Each scene shows the same named points in several views. A view is turned or mirrored, shifted and resized as a whole, has a little noise and may leave points out.
(in the rows, 100 means zero)

Scene 1
View 1
j_502: [ 91 101  89  93 111 119 101 108  93 142  94  93  93 114 101 102  76  81
  94 114  82  91  95 103 102  79 107 112  72 112 109  75  68 112  92  96
 122  90 124]
j_701: [ 96  99  96  95 108 118 105 103 104 127  90  82  78 116 103 106  80  85
 101 114  85  87 102  99  95  86 108 105  87 100  99  81  83 102  98  98
 107  90 115]
j_231: [101  94  97  78 110 115 100 111  88 131  91  97  78 106  94  98  75  86
  90 112  84  87 102 100 100  91 116  98  82  97 104  88  92 102  96  99
 101  99 120]
j_791: [ 90 117 103  87 108 109  97 134 101 130  95  54  75 113  84 125  89 102
 109  81  83  97  81  94  89  95 115 100  86 101 115  97  76  89 100  88
 113  81 114]
j_836: [116  93  99  78 112 111  94 106  78 128  96 100  85  86 100  89  73  80
  90 120  80  90  99  96  98  99 112  99  88  97 105  92 106 102  92  97
  80  97 117]
j_66: [113 104 105  94 113 107  97 100  96 123  93  68  90  99 104 104  83  84
 107 117  88 101  94  91  99 103  93 114  91 105 106  95 100 104  88  86
  85  79 110]
j_911: [ 96  90  92  88 113 118 102 103  96 146  89  96  73 116  93  95  69  85
  99 120  87  83 101 106 104  83 114 105  76 106 104  79  81 107  88 100
 117  97 127]
j_372: [ 96 108  98  68 116 104  87 133  73 138 101  87 119 103  90 113  83  88
  76  89  88 111  79  96 111  99 104 111  62 111 129  97  71 110  90  77
 113  90 128]
j_147: [102 105  97  89 108 116  99 113  94 129  95  84  85 101 100 104  81  86
  98 107  78  90  94  96  92  90 111 104  87  99 106  86  86 100  98  98
 100  90 113]
j_411: [103  99  96  80 108 116  98 118  85 131  97  94  79  97  94  99  77  88
  92 106  76  86  95  99  91  91 120  95  86  95 106  88  91  97 100 101
  97  97 118]
j_262: [ 97 104  86  90 102 128 106 106  90 117  98 113  98  96 121  95  81  75
  81 117  65  79 105  97  85  77 114 103  87  94  93  69  79 107 110 110
 102  98 111]
j_994: [ 79 110  88  86 101 125 107 116 100 116  94 102 106 120 116 114  88  82
  74  99  75  87 101  95  95  77 109 109  75  99 101  74  61 110 112  98
 124  95 116]
j_731: [114  79 109  67 111 107 104  96  98 113  80  95  52 106  93  93  73  90
  95 123  95  81 118  96 102 107 118  84 100  83  90 105 130  89  96 101
  74 105 115]
j_226: [ 75 101  94  83  93 126 121 105 123  91  80  96  77 139 119 120  90  89
  79 101  84  72 121  92  93  80 115  95  92  83  80  81  80  96 125 106
 117 102 108]
j_940: [103  98  90  94 102 126 108  94  95 115  93 108  88  99 120  93  78  75
  87 126  72  77 110  95  89  83 109 105  93  93  88  74  91 106 106 108
  93  97 110]
j_927: [107  95 108  78 117 101  95 108  96 128  88  70  81 110  90 107  79  89
 101 110  99 103  96  94 109 108 100 106  84 103 112 103 102 101  85  81
  93  86 118]
j_509: [105  89 102  86 111 111 107  88 106 117  82  87  81 119 108 100  78  80
  95 126  98  92 113  93 111  99  96 109  88  99  96  92 101 107  91  90
  94  91 116]
j_705: [ 84 111  97  83 101 118 106 122 106 110  91  82  85 121 103 122  91  93
  88  90  78  87 100  93  90  85 116 100  87  93 100  86  76  95 115  97
 114  92 111]
j_276: [124  74  99  86 120 110 100  70  89 133  86 110  86  98 110  75  64  67
  94 154  96  91 117  98 117 100  93 113  83 106  94  87 116 117  75  95
  78  96 121]
j_224: [103  84 103  72 107 114 104 117  99 129  84  91  35 111  77  98  71 101
 102 108  84  71 108 104  90  92 137  77  97  84  94  96 110  82 101 111
  96 109 120]
j_656: [ 98  99  94 102 105 124 110  92 110 120  88  87  74 112 113 101  79  82
 105 124  80  79 109  96  90  83 107 107  96  97  89  75  88 103 101 105
 102  90 109]
j_246: [ 93  91 103  94 107 116 112  97 123 120  79  69  52 134  97 112  80  94
 112 115  97  81 113  97 100  90 109 101  95  97  91  89  94  93  97  97
 109  90 114]
View 2
j_276: [101  98  65  74 100  98 128  80 126  98 100  97 111  91  91  88  72 102
 107  79 102 103  91  92 109 101 120 106  86 112 109  90 100 100  93  86
 106 107  99]
j_372: [ 94 104  90 105 124  95  85 102 119 107 111 117 108  78 107 124 109  85
  91  97 100  91  88  94 108  92  81  60  85  93  83 107  85  86 102  76
 133  85 100]
j_246: [115  85  94  99  96 112 115  87  93 111 135  89 111 109 113  96 100  97
 108  92 108 105 117  91 100  78  89  89 110 116  89  91  99  97  95 101
 103 118 112]
j_656: [110  97  93  93  95  91 113  80  95 102 131  90 108  94  97  97  91 106
 104 100 108 104 113 107 101  89  95  95 103 105  93  98 102  99  90 105
 107 118 103]
j_836: [ 97  95  75  91  93  88 106  81 109  96 106 109 108  79 102  95  90  92
 101  83 111 103  83 100 102  98  99  80 101 102 101 105 102  96  99  85
 114 112  98]
j_940: [104 106  85  85  92  83 103  83  96  95 123 102 108  86  95  92  80 108
 101  98 109 106 100 118 100  98  95  96  98 101  96  99 104  99  88 102
 114 121  97]
j_224: [109  80  91 102  68 103 104  89  95 115 126 107 109  94 129  82 105  91
 107  72 125 114  91  94  92  83  94  79 115 113 102 104 106  95 107  94
 114 132 108]
j_509: [107  96  79  90 109 107 114  87 102 101 117  98 112 102 101  99  86  93
 103  90  99 101 105  96 105  89  93  89 100 114  90  88  96  97  91  90
 105 107 106]
j_994: [106 113 102  97 112  90  84 102  96 107 136 111 108  91 104 108  94 107
  92 109 103 102 110 120 100  90  79  81  88  96  82  99  92  92  87 102
 131 108  99]
j_927: [103  88  79 100 109 107 111  85 109 102 110 101 111  93 106 108 101  80
 103  86 102  96  95  83 107  88  90  74 104 110  90  98  94  95 102  79
 106  99 109]
j_502: [105 103 101  97 108  91 101  94 116 113 129  98 106  86 101 112 104 108
  99 103 104  99 108  99 106  91  97  86  82  97  91 105  91  91  95  98
 127 101  99]
j_147: [102  95  92 100  99  89 100  85 101 102 123 101 107  85 102 106 102  95
 100  97 108 100  99 101 102  90  89  76 103 100  90 107  98  94  98  94
 115 108 101]
j_911: [107  95  97  95  97  98 108  93 118 118 126  98 109  90 109 101 103 106
 102  91 111 104 103  94 104  88 104  89  85 104  98 103  95  92 100  98
 124 109 102]
j_411: [101  95  90 100  91  88  98  88 103 106 120 108 108  82 109  99 102  94
 100  90 114 103  91 102  99  92  91  76 102  99  96 109 100  93 101  92
 120 114 100]
j_231: [103  96  88  96  94  96  99  91 108 108 119 107 109  87 110  98  98  96
 100  88 112 104  94 100 101  92  94  81  96 104  97 102  98  94  99  91
 121 112 101]
j_701: [108  95  94  97  99  96 106  86  99 106 129  95 108  93 103 103 100 101
 102  99 106 102 109  99 102  87  91  85 101 105  90 100  97  95  94  99
 113 111 105]
j_262: [103 110  92  89  93  78  93  88  96  98 127 108 106  80  97  96  85 110
  96 103 109 106  99 125  99  98  93  90  93  95  95 105 101  96  88 104
 123 119  93]
j_226: [117 107  98  94  96 104  91 101  74 106 144 108 111 110 114  90  83 103
  97  99 106 111 119 124  92  83  72  91 106 111  82  85 100  96  82 109
 118 129 108]
View 3
j_927: [ 93 104 107  98  93 102  80  97 115 112 104 121 112 121 111 111 115 126
  92  90 115 100  98  90 114  89 102 100  93  69 127  87  86  88  77 104
  89  93  96]
j_940: [106 104 119  79  94  85  82 106  95 104  96 102  90  77 114  94 111 105
 104 109  97  97  98 109  87 123  82 104  83  96  82 102 100 104 135 111
  90  98 103]
j_705: [121 110 106  79 108 102  62 113 110  97  85 101  78  99  95  99 121 121
 126  70 113  83 104 122 115 123 111  91  96  71 110  92  97  83 122 120
  90  99  85]
j_791: [120 105 103  73  98 103  54 122 116  82  94 112 103 129  92 105 128 124
 119  56 119  77 104 107 128 101 114  92 101  53 137  88  91  86  90 128
  96 105  85]
j_66: [101  98 124  94  82  89  85 107 106 106 108 110 117 118 117 103 120 123
 103  95 104  95  92  97 113  89  90 108  83  68 112  92  73  99  88 105
  88  89  95]
j_509: [ 90 113 110 107  98  96  91  92 105 127 108 115  94  89 117 108 116 116
 100 100 109 102 101  98  99 100  95 106  86  89 110  97  83  96 102  92
  89 100  99]
j_502: [109 120 121  65 108 110  78 107 112 114  89 115 107 101 127 112 132 107
  96  67  97  93 112 102 109 115  92  97  98  89 113 102  93  95 122 131
 100 107 125]
j_994: [123 117 120  66 113 112  75 108 115 116  76  96  79  92 116 102 128 117
 117  66  96  89 108 123 112 136  99  91  95  84  98  96  96  82 145 130
  92  97 105]
j_231: [101 105 102  75 101 100  71 102 112 103  89 118 101 101 109 104 109 112
  88  94 110  99 104  96  99 113  98  94  99  87 109  95 112  92 109 115
  95 101 105]
j_276: [ 72 106 120 103  88  90 106  82 101 135 113 125 116  86 139 107 104 107
  68 131  98 119  97  78  81  94  74 112  82 107  93 101  92 108 100  88
  91  95 122]
j_226: [115 121  96  98 120  99  70 104 100 112  91  96  47  62  90  98 118 113
 138  81 115  82 109 131  97 135 113  94  93  89  98  99  99  85 142 103
  87 110  76]
j_656: [105 112 113  90  99  81  80 110  90 100 108 109  94  79 109 102 124 102
 115  93 100  86 102 107  93 110  90 107  85  91 101 107  85 110 121 107
  95 112  98]
j_731: [ 78  97  77 114  94  83  72  90 101  96 111 131  87  87  87  97  85 113
  88 130 132 102  97  85  82  98 106  99  92  88 113  93 121  97  81  80
  90 106  79]
j_246: [ 99 124  92 109 107  89  73 105  95 103 118 120  84  81  97 110 126 106
 119  81 117  82 110 102 101 100 108 101  94  83 130 106  85 101  97  96
  96 124  84]
j_701: [106 113 110  86 101  94  75 109 103 103 102 112  97  94 110 106 124 109
 109  83 105  88 106 104 104 108  98 101  93  84 113 101  89  99 111 113
  95 110 100]
j_911: [ 99 121 105  75 108 100  75 104 104 108  99 125 104  88 119 111 124  98
  90  80 103  93 114  93  95 112  94  97 100  96 117 108 104 102 114 120
 103 120 119]
View 4
j_276: [100  93  90  73 109 102  89 110  98  76  80 111 108  93  80 114  93 141
  95  89 106 109 133 121  58 120  69 138 109 100 102  63 102  94  90 101
  49  76 125]
j_411: [117 105  95 109 110 114 123 116 122 100  70 111  78 103  97 105  86 121
  95 109 100 128 108  89  88 105 100 103  93 111  84 116 117 112  88  98
 103  80 132]
j_502: [ 88 114  76 106 105 108 140 117  94  88  77 104  73  98  96 101  85 126
 116 103  79 130 116 104  85  95 128 107 114 110  93 103 110  87  95  94
 109  79 115]
j_231: [110 106  92 104 110 110 123 119 115 102  69 110  86  97  96 102  90 123
  96 108  97 121 110 101  91 103 104 109  97 109  88 105 116 107  92  99
  93  81 132]
j_224: [124  85 107 106 127 115 116 124 127 119  70 118 110 107 110  98  85 107
  85 132 112  93 102  94 105  98  79  85  84 131  69 114 143 120  93  87
  92  86 150]
j_66: [106 100  97 106 113 114 109  91 123 103 107  93  84 104  93 134 109 129
 116 116  96 131 122 101  77 108  87 125 104  94 101 101 101 105  82 101
 100  67 100]
j_994: [ 94 143  82 117  99 106 129 119 114 100  70  88  73  90  78  85  92 117
 101 104  81 126 113  96 104  94 147  94 114 100 108 106  99  86  95 108
 134  89 126]
j_701: [ 97 108  90 107 114 110 118 107 111 101  90  95  91 102  94 106  94 118
 109 118  91 112 119  98  91  98 106  99 109 112  94 101 112  93  92  95
 114  79 118]
j_226: [100 138  98 117 115 103 102 118 128 122  81  76 110  92  77  75 102  97
  88 128  96  81 115  98 128  90 128  75 114 108 109  94 110  84  98 106
 140  97 145]
j_911: [ 94 101  80  99 113 108 133 122  93  92  73 112  90  98 102  99  84 123
 109 108  86 115 114 108  85  96 111 105 108 120  85  96 121  92  98  88
  92  81 124]
j_509: [ 98 105  95  96 117 108 101 107 113 106  94  93 106  94  88 112 106 123
 103 115  96 103 123 117  89 105  95 121 110  99 104  80 107  94  91 101
  86  76 118]
j_147: [108 109  94 112 109 114 121 107 119 100  84 100  77 103  94 110  92 121
 105 112  94 129 113  91  86 102 105 105 100 106  92 112 110 104  87  98
 113  77 118]
j_791: [112 102  97 132 118 121 146 102 130 128  98  97  70 109 114 125 106 114
 120 141  83 136 101  91 106  88 121 101  96 109  84 134 123 114  86  95
 133  69 105]
j_940: [103 122  94  99 102 104  92 110 116  82  78  93  91 102  73  91  83 118
  89  96 107 110 125  85  81 112  94  96 108 105 102  94  98  89  90 105
 114  88 137]
j_836: [120 101  99  99 104 111 107 111 125  93  71 113  83 101  87 113  89 130
  89  98 106 130 117  95  76 115  83 120  92 100  91 103 108 116  83 103
  81  77 131]
j_246: [ 95  97  98 107 130 110 111 106 113 118 105  89 117 104 103 108 104 105
 112 139  95  84 118 109 103  90  96  92 110 119  91  94 126  91  94  88
 111  78 119]
j_262: [104 133  89 105  96 104 104 116 115  79  66  96  78 101  70  85  78 120
  88  90 100 122 122  79  84 109 111  91 108 105 101 105  96  90  91 107
 124  92 139]
j_731: [129  82 112  95 127 113  91 113 135 122  81 109 123 100  98 110 101 115
  79 128 119  87 112 108  99 109  62 110  86 113  82  93 130 124  87  97
  68  82 146]
j_372: [111 121  82 122  99 117 157 118 121 114  66 112  47  88 102 119 103 142
 113 105  71 171 100 112  94  99 144 140  96  87  99 115 104 117  89 111
  96  67 107]
j_705: [107 127  95 126 110 112 125 113 130 120  83  86  83  98  91  97 101 108
 102 127  90 119 108  91 115  93 129  90 104 104 100 117 112 101  91 105
 137  84 126]

Which points are out of place in each view (at most two, in the order of its rows)? Write - if all are in place.
view 1 -> j_731
view 2 -> j_509
view 3 -> j_911
view 4 -> -

Scene 2
View 1
j_392: [ 98 117  85  94  96  88 101  89 107  91 106 103 110 104 100  99 118  94
  91 110 121  90 108  69 113  92  99  95 117  97  90  76  88 107 121  90
  95 104  92]
j_551: [106  94  86  95 109  97 122  92 120 101 104 103  90 106 101 101  94 102
  83  95 110  89 114  89 112 105 106 106 113 110  86  83  83  94 109  92
 112 103  91]
j_684: [ 99  93  88 102 110 105 109  89 116  99 105 103  82 100  95 101  97  94
  82  98 110  91 112  88 112 108  99 103 115 104  97  91  94  93 106  91
 113  94  96]
j_454: [102  98  88  99 100 105 118  96 121 108 111 105  89 104 111  97  94  97
  83  96 122  86 116  87 113 108  99  97 104 110 100  90  92  97 103  86
 109 102  89]
j_692: [108 106  84 104 102 109 105  82 103  95 100  98  85 111 103  97 110  96
  90 105 109  86 108  82 121 109 101  97 124 107  91  88  94  93 105  92
 107  99  88]
j_764: [116 101 104  91 109 101 109  79 111  98 101 100  88 114 107  99  94 109
  90  89  98  70 112  91 116 109 100 103 118 107  88  84  73  96 106 103
 110 103  83]
j_874: [101  94  87 100 108 105 114  91 117 101 105 103  84 103  99  99  97  97
  83  98 111  88 113  88 114 107 101 102 113 106  94  89  91  93 106  93
 112  98  93]
j_789: [102 114  77 100  98  97 106  89 104  93 103 101  99 107 102  98 118  93
  91 112 119  94 108  72 117  99 102  96 122 103  87  81  94  99 115  87
  99 103  90]
j_169: [ 99 118 103  99  91 104  85  82 101  95 109 102 100 106 110  93 114  92
  95 103 121  75 108  71 116 100  86  85 112  92 111  86  93 110 110  94
  95  97  86]
j_190: [ 90  94  76 102 108  96 107  94 120  96 107 105  91  92  87 105 104  85
  77 107 119 107 110  82 107  99 102 104 115  99  98  86 100  95 114  83
 110  91 103]
j_250: [100 104  75 104 103  96 101  86 113  95 104 102  89 101  91 107 107  86
  80 109 116 104 107  85 108 102 107 102 125 103  97  87  99  91 109  79
 109  92  95]
j_759: [101 114 102 101  96 107  83  78 102  94 107 101  93 105 106  97 109  92
  92 101 114  76 108  78 116 104  87  90 118  94 111  89  93 105 107  95
 100  93  87]
j_232: [ 90 113 107  96  91  98  79  85 113  97 115 106 105  95 105 100 105  87
  85  99 126  80 110  76 106  95  84  87 106  87 126  87  94 114 111  88
  98  92  90]
j_662: [122 117  74  97  96  91 114  82 108  96 100  96  97 119 108 106 112 100
  87 110 112  93 107  86 115 103 116 101 132 115  78  80  83  90 106  78
 105 105  80]
j_825: [114 114  88  92 102  93 112  83 101  90  98  98 101 116 105  96 114 105
  96 105 107  80 108  75 120 100 104  98 124 106  74  75  77  99 117 100
  99 109  86]
j_113: [105  99  87 104 106 116 116  89 105 100 100 101  78 111 107  90 104 101
  93 100 109  80 113  82 126 114  97  98 115 112  86  90  93  92 103 100
 109 103  90]
j_347: [102 104  84 102 103 106 106  86 106  95 102 101  88 106 101  96 109  95
  90 105 112  87 110  80 118 106  99  97 119 104  92  87  93  95 108  93
 106  99  92]
j_170: [ 97 103  89  97 101  98 107  92 119 100 110 105  96 100 102 101 100  93
  82 100 121  91 112  81 109 101  98  97 109 101 102  86  91 101 110  86
 106  98  93]
j_214: [ 94 106  89  95  96  93 103  95 119 100 112 107 104  98 102 101 104  91
  83 103 127  92 111  77 107  96  98  94 107  98 106  83  92 106 113  84
 101  99  92]
j_750: [109 100  78  98 107 103 129  94 109  99  99 101  89 113 106  93 106 106
  91 102 111  86 114  79 124 108 107 102 115 115  72  82  85  92 110  96
 107 111  89]
j_949: [103 116  96  86  93  81 100  90 118  97 112 105 115 104 107 103 104  97
  85 101 123  84 111  77 104  89 100  94 111  97 101  76  78 111 118  86
  96 103  85]
View 2
j_764: [ 96  93 127 114  97 115 106 121 108  92  85  99 115 104  83  97  86  83
 125  88 123 105 111 102 109 101  88 105 103  98  86  86  81  93 103  85
  91  92  89]
j_692: [ 99  92 120  96  97 119 100 103 110  99  94  94 107 106  96 105  77  91
 108  90 118  93 106 103 105 107  84 104  92 105  84 105  73  98 101  90
 106 106  87]
j_684: [103  90 126  88 104 112 111 106 116  93 100  98 108 102  96 103  84  95
 104  81 108  95 103 103 106 108  84 105 107 113  81 102  88  90 110  98
  93  97  81]
j_214: [ 93  86 112  93  98 111 111  97 114 104  92  99  99  92 107  92  89 102
 104  82  95  97  94 111 113 103  90 112 105  90  90 107  99  89 102 109
  96 111  86]
j_825: [ 86  95 115 115  99 109  97 100 101  91  90 102 108  98  96 100  81  82
 119  97 117  93 112 113 107  96  92 103  87  90  98  99  80  97  90  84
 105 103 106]
j_874: [101  92 126  93 102 109 111 105 115  92 100 101 110 104  96  99  84  94
 106  81 111  94 102 101 109 105  86 108 106 112  80  99  87  90 110  95
  94  99  82]
j_949: [ 85  87 108 108  96 111 105 104 108 104  82  99 101  84 107  88  92  96
 115  90  96 105  93 119 113  98  95 112 102  76  98 103 100  85  95 107
  98 109  95]
j_232: [ 98  77 105  94  92 125 114 103 117 123  78  88  89  90  96  97  94 108
 109  77  93 111  99 108 114 118  84 110 109  73  88 109 101  98  96 118
  94 113  78]
j_250: [100  89 119  83 106 116  99 101 113  97 101  94 103  92 111 109  77  97
  97  88 103  93  96 117  99 108  85 104 101 112  86 115  85  84 106 103
 107 104  85]
j_113: [100  95 125  99  95 111 107  99 112  95  99 100 112 115  88 100  79  92
 109  85 121  87 109  90 112 104  82 106  94 108  79  96  73 102 105  85
  98 104  84]
j_759: [101  81 111  99  91 128 105 106 113 116  80  87  96 100  89 105  85  98
 113  84 109 106 108 103 110 117  81 105  98  82  87 106  83 103  95 104
 100 108  82]
j_750: [ 90 101 124 106 100 101 104  94 106  83 102 108 115 108  99  93  79  87
 109  92 118  83 105 100 112  92  91 108  91 108  87  96  78  95 101  81
 100 104  97]
j_454: [ 98  93 124  95  94 110 113 105 117 100  96 101 112 103 100  86  87 100
 107  80 108  96  91  95 118 101  88 117 107 103  79  95  88  89 113 101
  91 108  74]
j_347: [ 98  90 119  96  99 115 103  99 111  99  96  97 104 103  97 104  80  94
 106  87 112  91 106 103 107 107  85 105  95 102  86 106  81  97 100  94
 102 105  89]
j_190: [100  87 120  79 110 107 112  95 117  93 106  99 101  92 109 107  83 101
  93  80  94  90  99 114 102 108  85 105 108 114  86 114  99  84 108 107
  99 101  86]
j_169: [ 96  82 105 102  88 126 105  98 111 120  78  88  93  99  92 100  88 101
 113  85 105 104 105 104 114 114  83 107  96  72  89 107  87 105  91 106
 102 115  85]
j_551: [ 94  96 127 100 103 103 109 108 112  85 101 106 115 100  99  93  85  90
 110  85 111  94 100 106 109  96  91 109 105 111  85  95  89  84 110  91
  93  97  88]
j_170: [ 97  89 117  93  99 110 111 101 115 101  94  99 104  95 103  95  87  99
 106  82 101  98  95 108 111 104  88 111 106  98  87 104  94  89 106 104
  96 107  83]
View 3
j_392: [108 108  89 109 105 111 104  90  88 106 115 116 100  81 109  96 107 100
 100  88 105 110 112  76  89  93 101 108 108 103 116 112 102 104  84  97
  97 100 109]
j_250: [106 122 105 118 102 117 109  92  86 105  97 108 114  89 107 103 108  88
 104  96 108 104  98  69  90  95 104 102 113  91 100 100 119 109  91  97
 104  94  81]
j_825: [102 109  99 103 113 113 110 100  87  99 115 112  85  84 118  84  93 102
 114  90 106  96 103  71  99  96  95 104 111 126 117 104 108 106  87  91
 107  99 114]
j_169: [114  98  92 100 106 104 103  76 100  87 104 104 105  83 106 105 109 121
  87  95 106 108  97  73 100 105 100 115 115 108 119 120  94 102  73 103
  94 100  98]
j_214: [107 105  92 116 109 111 113  81  93  99 105 114 112  89  99  96 109  95
  83  97 110 113 105  76  94  90 103 102 104  88 113 110 100 106  87  98
 102  93  94]
j_692: [104 114 107 108 110 118 109  90  97  92 101 101 103  95 112  99  98 100
 107  95 109  93  88  65 102 104  96 103 118 115 107 101 113 110  85  96
 103  97  92]
j_764: [ 95 103 106 101 121 110 127  98  93  79  93 109  86  90 117  79  89 109
  96 101 117  94  89  67 117  98  95  96 110 123 118 100 112 105  87  94
 118  96  94]
j_347: [103 115 103 110 111 119 111  92  97  94 103 105 105  95 111 100  99  99
 101  93 112  98  93  67 100 101  99 102 115 108 108 103 110 108  85  99
 102  99  93]
j_789: [109 112  98 111 106 114 103  89  89 106 114 110 102  86 107  96 104  93
 109  90 103 103 104  74  89  96  99 107 111 107 109 106 108 108  87  94
  98  96 104]
j_949: [107  97  87 106 107 100 114  84  85  98 107 119  98  76 103  83 109 102
  87  97 106 116 111  80  94  86 101 106 101  98 121 113  99 103  88  93
 107  92 104]
j_232: [113  98  88 104 104 100 108  73  97  86  94 109 114  81 102 107 115 120
  72 100 110 117  99  75  99 100 104 113 111  90 120 122  94 101  73 106
  96  98  88]
j_759: [111 104  96 100 106 105 107  81  98  85  94 103 106  84 110 106 106 122
  89  97 109 104  92  69 103 107 100 112 117 107 116 116 102 102  74 104
  98 100  89]
j_170: [104 107  97 115 111 114 117  85  94  95 100 112 110  94 101  95 105  95
  86  98 114 108  98  71  99  91 102 100 106  92 111 106 105 108  88  98
 105  93  90]
j_662: [107 114 110 109 106 111 107  92  82 104 109 106  94  85 109  83 100  86
 125  95 100  96  96  72  93  96  94 105 114 118 106  95 121 111  96  84
 109  89  99]
j_190: [100 125  98 124 106 123 116  97  90 107  98 114 120  97 106 106 106  84
  90  94 116 109 103  68  91  90 107  96 107  80 100 102 115 109  91 103
 103  99  82]
j_454: [102 103 101 118 119 118 122  79 103  88 102 107 110 104  95  87  99  89
  85 102 115 102  90  70 105  93  96  95 106  99 109  99 103 112  92  93
 108  87  89]
j_750: [ 96 112 104 115 121 127 116  96  98  97 117 108  95 103 109  84  89  84
 109  92 113  91  95  68 103  95  93  94 108 121 110  94 109 112  93  90
 108  96 107]
j_113: [ 99 112 107 112 121 126 116  90 107  87 106 100 102 107 110  96  90  98
 100  95 116  88  84  63 110 105  94  96 115 120 109  98 108 111  86  97
 104  98  94]
View 4
j_789: [ 99  92  88 119 117  88  97  97 105 102 115 106 104  86  98  94  82  98
 113 101 109  84 110  90 109  84  96 115  91  98  95  89  90  95 105 101
  98  97  94]
j_392: [100  80  96 117 122  94  98  90  99 109 110  99 109  85  92 102  79 108
 115 102 112  84 110  86 106  84 100 115  98  96  86  95  86 105 107 104
  99 100  94]
j_759: [109  89  96 108 102  88 110  93 117  89 123  87 101 101  95 103 100 105
 123  90 106  72 121  83 115  79 107 106 115  85  90  80 106 118 104  99
  85  85  84]
j_170: [101  89  88 114 109  89 116  93 113 107  98  92  88 100  98 107  95 102
 123  86 118 102 110  76 105  85  86 112  98  91 102  85 103 102  89 105
  88  93  95]
j_190: [ 97  86  79 123 110  97 110 107 116 119  88 101  84 108 108  88  81 102
 133 108 131 101 111  78  99  91  76 116  97  96 101  77  97 100  89  99
  94  90  89]
j_347: [101  93  91 112  99  87 104 103 117  95 114  96  95  93 105  94  96  94
 119  93 104  84 111  90 113  85  92 115  93  98 101  85  96  98  99  96
  97  91  91]
j_825: [ 96  79 100 105 100  84  90  97 107  91 120  94 104  77  97 104  93 103
 112  92  93  79  97  97 114  89  99 116  83 105  88 102  78  93 111  96
 110 106  97]
j_250: [ 98  93  74 119 111  86 102 109 120 102 102 106  83 105 107  90  84 101
 127 105 124  90 109  84 101  87  82 109  89  96  99  75  97  93 102  99
  96  92  90]
j_551: [ 95  82  90 106  91  83 109 103 120 100  96  88  82  93 106 105 103  98
 124  82 107 103  95  87 108  94  78 117  79 102 104  94  89  89  89  96
 105 101  99]
j_232: [112  83  96 112 117  95 121  82 109 105 108  84 102 108  88 112  93 115
 126  88 122  85 124  70 106  77 107 104 128  77  87  81 110 130  96 108
  76  85  85]
j_454: [101  95  90 111 100  80 120  92 115  99 100  90  85  95 101 110 106  92
 119  74 109 108 106  78 110  85  82 115  90  93 111  87 105  95  82 103
  90  94  99]
j_949: [101  72  97 108 122  88 107  82 101 105 101  88  99  90  84 121  87 120
 120  85 118  93 103  76 101  86 100 108 101  89  82  98  89 110 105 111
  93 105  99]
j_662: [ 94  94  79 111 110  72  89 104 113  85 115 108  89  86 100 101  87 100
 114  93 106  83  94  95 106  88  90 107  70 102  95  90  86  78 118 103
 106 108 101]
j_764: [100  77 101  91  76  77 105 102 126  81 113  75  86  93 102 114 116 104
 126  73  92  84  95  90 118  91  94 111  88  99  93  96  90 100  99  93
 104 100  96]
j_684: [100  89  86 109  89  88 114 108 125 101  99  90  80 104 110  95 102  96
 128  90 112  95 106  84 109  89  79 114  92  96 106  81 100  99  87  93
  96  89  90]
j_874: [ 99  89  89 109  90  86 113 105 123 100 101  89  84  99 108  99 104  94
 125  85 108  99 105  85 111  91  80 116  90  98 106  84  99  96  85  94
  98  92  94]
j_692: [101  98  89 110  95  81 102 105 120  87 120  98  93  93 106  94  99  91
 118  92 101  80 109  93 115  84  93 111  90  97 101  83  98  94 102  94
  97  90  91]
j_169: [110  90 101 111 113  90 110  85 107  95 125  89 111  95  90 107  95 106
 116  88 105  74 124  81 115  75 113 108 118  84  88  85 106 121 103 104
  82  87  87]

Which points are out of place in each view (at most two, in the order of its rows)? Write - if all are in place.
view 1 -> j_662
view 2 -> j_454
view 3 -> j_789, j_232
view 4 -> j_170, j_190
